The views of a scene show one set of named points, each view turned or mirrored, shifted and resized as a whole, with a little noise and some points left out.
In the rows, 100 means zero.

Scene 1
View 1
Q_600: 95, 98, 102, 90, 99, 101, 93, 99, 103, 94, 103, 111, 114, 99, 100, 102, 114, 77, 86, 98, 101, 109
Q_654: 105, 95, 95, 96, 101, 92, 82, 90, 81, 102, 119, 113, 100, 101, 108, 106, 91, 91, 79, 88, 106, 103
Q_620: 113, 121, 79, 84, 100, 96, 90, 83, 92, 88, 112, 101, 93, 88, 93, 130, 112, 86, 87, 89, 115, 93
Q_235: 92, 93, 99, 97, 102, 101, 88, 82, 103, 90, 104, 117, 91, 94, 95, 106, 108, 68, 101, 96, 117, 116
Q_278: 87, 85, 107, 101, 103, 100, 87, 90, 100, 97, 107, 122, 100, 103, 102, 93, 103, 66, 91, 97, 106, 122
Q_92: 92, 82, 104, 92, 102, 101, 95, 107, 99, 100, 107, 116, 113, 103, 109, 98, 101, 92, 91, 95, 108, 108
Q_618: 91, 90, 99, 90, 101, 102, 93, 93, 97, 97, 107, 122, 98, 105, 103, 104, 105, 72, 90, 92, 113, 116
Q_574: 102, 93, 99, 103, 103, 95, 82, 88, 100, 90, 113, 103, 100, 89, 100, 104, 102, 89, 98, 96, 110, 103
Q_836: 98, 94, 103, 94, 99, 99, 88, 98, 99, 95, 109, 111, 110, 101, 103, 100, 106, 84, 85, 97, 100, 108
Q_503: 106, 101, 93, 102, 103, 93, 80, 80, 95, 89, 114, 105, 89, 88, 96, 112, 101, 83, 97, 94, 115, 104
Q_523: 113, 97, 86, 93, 107, 95, 88, 95, 100, 88, 111, 93, 100, 82, 101, 122, 102, 116, 110, 92, 123, 82
Q_259: 97, 90, 97, 89, 103, 100, 94, 101, 100, 94, 106, 110, 108, 97, 106, 108, 106, 95, 97, 94, 114, 101
Q_10: 103, 106, 97, 86, 96, 97, 91, 99, 91, 98, 110, 111, 114, 105, 103, 107, 108, 82, 69, 92, 97, 104
Q_755: 111, 94, 95, 109, 106, 92, 79, 87, 108, 82, 111, 89, 97, 76, 95, 110, 106, 106, 114, 99, 115, 93
View 2
Q_259: 102, 89, 110, 107, 90, 114, 91, 111, 111, 96, 102, 106, 109, 118, 112, 90, 109, 92, 112, 112, 107, 88
Q_10: 115, 94, 93, 89, 92, 106, 114, 108, 115, 103, 96, 102, 116, 109, 106, 103, 117, 93, 108, 98, 101, 76
Q_600: 102, 90, 99, 99, 91, 112, 98, 108, 113, 110, 110, 104, 114, 112, 107, 98, 116, 102, 106, 94, 99, 84
Q_92: 101, 96, 101, 106, 89, 114, 91, 108, 118, 100, 102, 115, 115, 122, 119, 80, 119, 91, 110, 103, 103, 88
Q_654: 114, 97, 93, 98, 92, 102, 107, 114, 115, 88, 81, 105, 99, 109, 109, 88, 99, 83, 103, 104, 95, 82
Q_755: 84, 80, 111, 107, 101, 102, 77, 118, 80, 103, 95, 97, 94, 105, 98, 89, 86, 92, 99, 130, 116, 90
Q_836: 102, 92, 95, 98, 93, 109, 97, 109, 111, 107, 103, 106, 112, 113, 109, 91, 113, 96, 104, 97, 100, 84
Q_523: 96, 81, 123, 108, 95, 102, 88, 117, 89, 89, 89, 96, 99, 108, 102, 97, 89, 82, 113, 142, 124, 86
Q_618: 107, 94, 104, 110, 88, 116, 94, 113, 124, 96, 105, 104, 103, 115, 108, 93, 108, 100, 106, 87, 89, 89
Q_620: 113, 82, 116, 100, 93, 103, 109, 118, 105, 92, 95, 83, 96, 99, 89, 124, 90, 97, 112, 115, 106, 80
Q_574: 96, 89, 100, 104, 95, 104, 88, 115, 100, 101, 96, 102, 97, 108, 102, 90, 96, 94, 99, 107, 101, 88
View 3
Q_755: 103, 109, 102, 106, 96, 113, 102, 81, 95, 99, 79, 89, 105, 107, 97, 93, 102, 101, 104, 115, 94, 97
Q_574: 106, 112, 105, 107, 94, 106, 98, 84, 95, 104, 98, 94, 97, 104, 96, 100, 102, 97, 103, 107, 93, 96
Q_523: 91, 104, 109, 103, 94, 110, 105, 81, 102, 93, 80, 82, 98, 108, 97, 90, 111, 100, 104, 103, 90, 94
Q_278: 117, 119, 102, 104, 90, 100, 90, 91, 93, 119, 113, 103, 94, 97, 96, 110, 97, 94, 108, 97, 94, 93
Q_92: 100, 113, 105, 104, 85, 108, 98, 89, 100, 112, 109, 91, 96, 94, 90, 108, 102, 90, 109, 86, 95, 92
Q_503: 110, 111, 108, 106, 98, 100, 94, 84, 93, 102, 97, 97, 92, 107, 100, 97, 106, 101, 101, 111, 91, 97
Q_259: 99, 109, 105, 102, 88, 106, 98, 88, 100, 108, 98, 89, 95, 98, 94, 102, 105, 95, 107, 90, 94, 94
Q_618: 111, 114, 107, 101, 89, 96, 89, 91, 97, 114, 111, 99, 88, 100, 97, 105, 105, 96, 108, 91, 92, 93
Q_620: 100, 102, 117, 104, 94, 88, 92, 86, 95, 96, 88, 94, 81, 109, 98, 92, 113, 103, 93, 102, 94, 103
Q_600: 104, 110, 106, 104, 85, 95, 92, 93, 95, 112, 101, 97, 91, 95, 91, 108, 98, 95, 103, 91, 101, 102
Q_235: 119, 114, 103, 100, 93, 96, 89, 91, 92, 116, 100, 103, 90, 104, 103, 101, 103, 101, 108, 100, 92, 95
Q_10: 97, 108, 115, 111, 85, 93, 92, 90, 96, 104, 109, 95, 84, 94, 86, 107, 103, 92, 95, 93, 100, 104
Q_654: 101, 113, 116, 111, 94, 103, 96, 84, 96, 99, 117, 93, 87, 101, 92, 104, 109, 93, 98, 102, 90, 95
View 4
Q_574: 108, 94, 106, 103, 97, 88, 109, 100, 103, 112, 96, 103, 88, 84, 95, 110, 96, 90, 93, 90, 97, 97
Q_278: 103, 100, 116, 103, 101, 96, 107, 88, 94, 103, 109, 105, 101, 89, 100, 120, 114, 107, 97, 91, 104, 86
Q_235: 104, 90, 110, 99, 107, 91, 112, 103, 101, 105, 111, 104, 95, 86, 93, 120, 105, 106, 85, 94, 103, 83
Q_620: 113, 94, 102, 107, 91, 77, 104, 110, 123, 116, 106, 103, 78, 76, 93, 111, 82, 88, 67, 108, 96, 85
Q_836: 107, 103, 114, 105, 92, 89, 103, 85, 106, 112, 95, 105, 99, 84, 101, 115, 103, 94, 91, 96, 104, 88
Q_523: 105, 85, 93, 100, 94, 83, 114, 106, 117, 114, 84, 89, 77, 83, 93, 101, 83, 63, 85, 92, 91, 94
Q_618: 101, 97, 108, 101, 97, 94, 110, 90, 100, 103, 107, 100, 96, 89, 101, 119, 108, 95, 89, 93, 100, 81
Q_503: 109, 92, 103, 105, 100, 86, 108, 110, 105, 110, 106, 105, 80, 81, 94, 111, 93, 94, 87, 93, 96, 94
Q_755: 109, 82, 102, 100, 105, 84, 114, 112, 109, 115, 82, 99, 82, 83, 84, 101, 85, 80, 95, 87, 95, 105
Q_259: 102, 96, 105, 100, 94, 90, 111, 88, 110, 109, 94, 94, 96, 88, 100, 114, 100, 81, 87, 96, 99, 82
Q_92: 100, 103, 109, 101, 91, 93, 108, 77, 103, 107, 94, 95, 101, 90, 106, 116, 108, 83, 95, 91, 100, 83
Q_654: 108, 110, 102, 112, 83, 92, 101, 91, 102, 108, 110, 104, 81, 80, 109, 114, 97, 88, 90, 92, 90, 91

Which points are out of place in each view (at most two, in the order of its rows)? Write - if all are in place.
view 1 -> -
view 2 -> -
view 3 -> -
view 4 -> Q_618
